Each row is a point on a tangle of strands that fork, close into loops and nearly touch. The rows are in no order.
Points whose rows are less than 53.4 apart are linked; no others are. Some points are linked to none.
ril: [-31   0 -33 -39 -10 -18  -9  12  -4  19   4  30  17   9  -6  -7  12  -7
  -3   2 -41]
buv: [-12 -14 -22  12 -13  -4  17 -20  -7   3 -34 -22 -15 -10  24   7 -20  17
   5 -16  19]
kemun: [ 17  -3  11   2  16 -10   7  21 -15  -8  25  -5 -13  16 -33 -34  26 -37
  29   4 -16]
fura: [ 16  17  13  32 -22   6  -7  29  -1  26  10 -12   8 -15  10  -9 -13   4
  -6  14   7]
mam: [-47   0 -25 -55   6   6  -2  43   8  -2 -12  -7  -9  20  -8 -25  20  -4
   2 -20 -46]
puvi: [ 44   0  44  35   8 -17 -46 -11  12 -15  25  27  19 -25 -20   6   4   8
 -31  25  -8]
bev: [-20 -14 -35 -25 -13 -25  -3  -7 -12   1  12  22  13  13 -17 -16   2 -17
   6  10 -31]
Geza: [-14 -18 -15  11 -17 -10  22  10  -1  15 -28 -28 -13 -18  35  -1  -5  17
  13 -16  17]
zovup: [-17   5 -28 -13  -9 -25  14   8   2  31 -32  -8  -8 -18  28  14   5  20
  -8  -1   3]
voker: [ 13  42  56  14  21  39 -53  13  19  -3  17  -7  30   5  -7  10  -1  28
 -22  10 -21]
fuv: [ 28   4  32  37 -29  16  -2  20  -4  15  29 -12   1 -17   0 -14  -9 -13
   5  19  18]
dake: [-16 -34 -49 -21 -23 -28  24 -28 -15  -6  -2  24   0  -6   1   0 -11  -9
  -5   8  11]
bemu: [  2 -37   8  22  -3  11  22 -21  -2 -18   3 -34 -20  -7  12   2 -15 -10
  29  -9  19]
Lizi: [ 19 -16  31  22 -15  16  21  25 -17  -2  25 -33 -13  -5  -1 -17   3 -30
  30  -1  24]
Gidur: [-25  -1 -55 -35  -4  -7  14 -38  -6  -6 -23  21  -3   0  -6  20   6   4
 -18 -11  22]
reko: [ 32 -10  21  27  17  -3 -13 -41   9 -33 -20 -11  26 -18   3  25 -25  11
 -20  23  15]
Val: [ 34  12  48  45 -10  26  -3  13   1   8  28 -27   4 -14  -6  -8   4  -7
  -1  21  26]
Git: [  3 -44 -11  -3  -1  -4  26 -47  -5 -32   2  10  -9  -8  -1  12 -28  -8
  15  10  33]
repoz: [-32  -5 -42 -29 -10 -27  15  24  18  10 -28 -18 -23  -2  10   1  27   8
  -1 -31 -24]
zuzuz: [-22  -2 -19 -11 -12 -19   9  25  -3  13  -6  -5 -14  16   2 -19  15  -7
   3 -13 -25]
davo: [-14 -51 -23 -16 -24   5  41 -23   2 -11 -15   5  -6 -29  24  12 -37  18
  15  -2  39]
lono: [ 34  18  36  44  -2  19 -13  -2   3   7   3 -33   8  -4   1  -1 -11   3
  -2  14  14]
zep: [-13   4  -5 -24   8  -1   7  44  -7 -10   2 -12 -19  41 -33 -35  24 -13
   8 -25 -32]
kabub: [ 33   3  29  28  29  -2 -24 -35  22 -22  -8  -7  20 -11  -1  20  -5   1
 -20  22  -2]
fule: [ 28  32  39  16  24  23 -29  25  17   5  50  23  10  14 -25 -14  14   3
   0  16 -12]
favi: [-28   1 -22 -16  -3 -19  15  37  10  21 -32 -28 -30  -7  21  -3  25  14
   6 -28 -13]
fepe: [ -9  33  23   6  -5  24 -39  23  12  19   4   0  33   1   8  14  -8  17
 -21   0 -17]
giga: [-12 -25 -10   2 -28 -14  34  34   1  19 -19 -28 -28 -35  33 -11   4   1
  16 -10  13]
temet: [-45  -1 -38 -40  -1 -16  10  41  13   4 -19 -12 -15   6  -4 -14  35   5
  -5 -23 -44]
deva: [-21  14 -11 -14   1   1  -5  31  -3  17  -4   2 -11  17  -2  -6  10  -8
   3 -19 -25]
ref: [-11 -23 -31 -13 -15 -32  10 -15 -16  -9   0   8  -3  11 -16 -24  13 -23
  11  -2 -26]
tipal: [ -2  39  33  -8  36  40 -17  43  -3   0   9  -8  -4  45  -3  -7  14  -2
  16  -9 -14]
dizes: [  4 -40  -3  -1 -17   3  32 -20  -3 -18  -4  30  14 -36  10  21 -57   7
 -20  14  41]
Mosar: [ 20  43  43   2  35  45 -24  27   4   8  11  -6  10  31 -12   3  16   6
   8   0  -8]
fot: [  0  32  23  17  16  21 -18  11  -5  15  -8 -20   6  22  -3   7   4   0
   4  -4 -17]
bigo: [ 29   6  20  29 -17  -9 -18   7   1  11  40  18   8  -4 -10 -16  -5 -14
  -2  12 -12]
geb: [  9 -20 -15   3  24 -10  13 -68   4 -33 -12  -2  -4   1  -4   8   5 -10
  12   1  19]
Susi: [-27  18 -16 -25   3  -9  -5  25   7  39 -21  -3  -7  -9  25  15  17  20
  -7  -1 -15]
kol: [ 26 -11   9  21  32  -3   0 -60  12 -38 -29 -13  12 -12   1  30 -18   0
 -14  19  29]
togi: [ -2   6 -21 -10  19   1  -5 -59   5 -22 -28   8   8  15  -4  32 -10   5
 -16  -7  14]
dala: [-35  18  14 -27  32  26 -19  13   2  -5   3  -2   2  44   4  -4   5   1
  10 -18 -34]
vive: [-14  28   3 -15   7  18  -7  52 -11  20  -1  -2  -9  29   3 -11  16   1
   8 -15 -21]
palu: [ -4  34  18   1   7  25 -29  17  -4  17   5   1  17  17   6   5  -3   9
  -5  -7 -19]
nari: [ -5 -16 -11   1  -9 -24  10  -7 -16 -10   9  -6 -14   9 -26 -32   8 -29
  19  -1 -21]
muler: [ 15  42  50  11  32  46 -41  20  16   5  24  -9  18  18  -6   5   7  10
  -8  15 -12]
Ludof: [-29   3 -28 -39   8   2 -13 -35  -4  -7   4  31  18  18  -3  20   6 -11
 -19  -5 -20]
tov: [ -9 -49   8  10 -11  29  25 -18   7 -21  -2 -30 -10 -22  16  12 -38   6
  34  -2  30]
Kized: [-12  11 -11   1  -8  -7 -15   4   1  24 -10   9   7   0  17  13 -14   7
 -11  -1 -16]
Zab: [  3   0 -31  -3  -6   2  16 -44  -1 -18 -27   4   2 -10   5  27 -29  22
 -14  -4  47]
kup: [ 18  -1  23  23 -14   3  20  40 -27  17  17 -16 -14   3  -4 -23  18 -23
  21 -11  13]
sozal: [ 47  12  44  42   8   8 -12  16   8   9  52   9   9 -14 -25 -23  21 -15
   0  22  18]
Reri: [-14  -3 -45 -23 -10  -2  30 -37   2 -20 -39  15 -13 -25  11  17 -16  20
  -9 -11  57]
Divaf: [ 18 -13  11  21   4  -9   3 -22  -9  -8   8  -5  -7   2   0  -5   0 -20
  17   4  -5]
luzu: [ -5 -36  -3   5 -20  15  37 -18   0  -9 -14 -15  -2 -27  24  15 -49  21
  12   0  33]
vafi: [-47   7 -25 -53   8  12 -14 -15  -3   1   1  36  20  23   6   9   4  -6
 -13 -12 -34]
Nuda: [ -1   4  -4   0  10 -12 -15 -28  -2   3  -2  25  12  17  -8  13  -6  -8
 -10   3 -20]
Solam: [ 18  -5  11  19  -8 -14   1  -4 -12   5  21   6  -4   0  -6 -18  -8 -17
   8  12  -7]
Miv: [-18  -1 -26 -14  12  -3  -1 -54   3 -19 -21   1  -5  22  -4  14  12   5
   2 -19   0]
rezos: [ -8 -20 -31 -14   0 -13  11 -61  -5 -32 -15   1 -10  13  -9   5   7 -12
   4 -14  11]
muto: [ 27  30  32   8  29  13 -15  22  -2   4  32  12  -2  22 -22 -18  23  -7
  15  14 -15]
pupu: [-41   5 -24 -53   1  -1 -15  10  -6  14   6  42  23  11   5   8   1 -11
 -12   0 -33]
pateb: [ 14  -1   0  12  18  -8  -8 -35  -3  -9  -3   0   2   8  -3   6  -1 -14
   7   7  -6]
som: [-22  24  -3 -16   1   0 -13  26   9  30 -10   7  15  -6  23  15  -3  16
  -5 -10 -19]
roda: [ 36   4  42  41  -9  -9 -36   2  12  -6  29  16  15 -29 -15  -5  -4  18
 -31  20  -1]
pipam: [ 21  12  25  12  33  -2  -8  12  -6  -4  20   1  -2  24 -22 -22  28 -23
  27  12 -16]
mipef: [-10 -18 -35 -21 -13 -30  30   1   9  19 -36  -8 -21 -38  34  15   8  30
  -1   0  16]
lur: [  1   1 -19   7  -8   1  17 -32   3  -5 -41 -11  -1 -13  17  22 -31  27
  -9  -9  33]
Verun: [ 49  16  49  34  22  17  -3  23   7   3  39   4   4   3 -23 -19  42 -13
  15  18  18]
Lote: [ 27  18  37  41 -16   7 -42  17  17   7  35   9  21 -22 -16  -4  -9  29
 -34  19  -1]
diro: [ 11   7  11  11 -23  -8  21  65 -20  34  18  -9  -9  -3  -3 -26  20 -10
  15  -4  11]
Petiv: [-15 -10 -17  -3 -13 -30  35  40  -3  23 -17 -26 -35 -25  19  -8  20   3
  10 -18  -3]
gev: [-20 -35 -33 -26 -18 -20  48  -1  13   0 -37  -5 -31 -48  35  11   0  29
   7  -6  38]
Zopep: [-20 -40 -54 -24 -32 -21  39 -17  -5 -16  -7  18  -8 -21   8  -6  -9  -7
   0  -2  25]
bepe: [ -8  -9 -18   0 -20 -19   7 -10 -10  15  -9  13   6 -14  20   7 -15   2
  -4   2   1]
Vodo: [ 11 -26  24  26  -4  15  23   0  -8 -10  12 -38 -20   1   6 -11  -1 -28
  32  -2  17]
Riki: [ 17  14  15  32  -9   1 -11   5  -3  15  -7 -23   1  -1   8   1 -15   2
  -1   6   4]
muma: [ 36   5  34  27  19  -9 -44 -22  21 -22   7  21  24 -18  -8  21   0   4
 -26  24  -9]
sibo: [ 12 -18 -14   4 -19 -17   9 -28  -8   0   0  21  10 -11  10  14 -30  -1
 -22  13  13]
Lale: [-20  -6 -53 -30 -16 -11  22 -41  -4 -20 -29  23 -11  -8   5  12  -5   9
 -15 -12  42]
Guv: [-13   9 -15 -25   9  -4 -17 -39  -3   4   0  26  16  15  -2  25 -14  -2
 -25  -2 -11]
Zul: [ -4  23  19 -11  37  27 -10  26 -10 -15  10  -9  -9  44 -19  -8  25 -10
  22  -8 -22]
nik: [-27  -2 -14 -42   6  -2  -9  39  -4  -4   4   5 -12  36 -27 -34  15 -11
  10 -15 -46]
devep: [ -3  12  10 -14  25   8   2  36  -9 -10   4 -15 -22  45 -27 -19  25  -9
  17 -20 -26]
Nagen: [ 10  36  39  25 -23  19 -51  28  17  14  28   4  33 -15 -10   2  -9  37
 -42  16 -12]
norev: [-21 -41 -37 -19 -27 -17  41 -12   2  -8 -22   7 -15 -33  19   4 -10   9
   6  -9  28]
navas: [ -1  41  51  14  -5  34 -59  20  26   9  17   0  36  -3   1  12 -10  26
 -32   7 -19]
zoz: [  1   1 -29  -7  11   2  13 -59  -2 -30 -28   7  -1   4  -2  23 -17   5
 -10  -8  43]
Nalur: [ 23 -13  -4   8  34  -8   1 -68  13 -33 -24   4  12  -2   1  25  -6 -13
  -2  12  19]
Gulis: [  8 -22   9   6   6 -15  15   7 -16 -13  21 -22 -18   9 -23 -33  12 -39
  30   1  -6]
vezet: [ -4  30   6 -12  -4  19   6  83  -9  38   1  -3 -11  22  -1  -9  27   8
  13 -11 -12]
zala: [ -1 -38 -27  -5 -25 -23  22 -32 -13  -8   3  28  -1 -15   6   5 -31 -14
 -17  13  16]
fol: [ 36  15  33  31  -1  -4 -13  18   3  15  55  24   6  -9 -21 -20   8  -1
   3  21  -4]

How many points has the smallest loop of links through each point below? Write 0 if it is on no loop.
Val: 5
sibo: 12
Ludof: 0

A fork is a point with three links, a tip a point with one. Leave the first point through the second and follow the links. Name the first fork or tip that comes.
Miv / rezos: navas
roda / puvi: Zab
pateb / Nuda: fule
som / Kized: norev
norev / davo: diro
muto / pipam: Verun

A tip is a point with one link. Name the tips that can be reached along the links from each point below, in the order of the rows.
ref: fule, Verun
navas: Gidur, fot
bemu: diro
vive: zuzuz, vezet
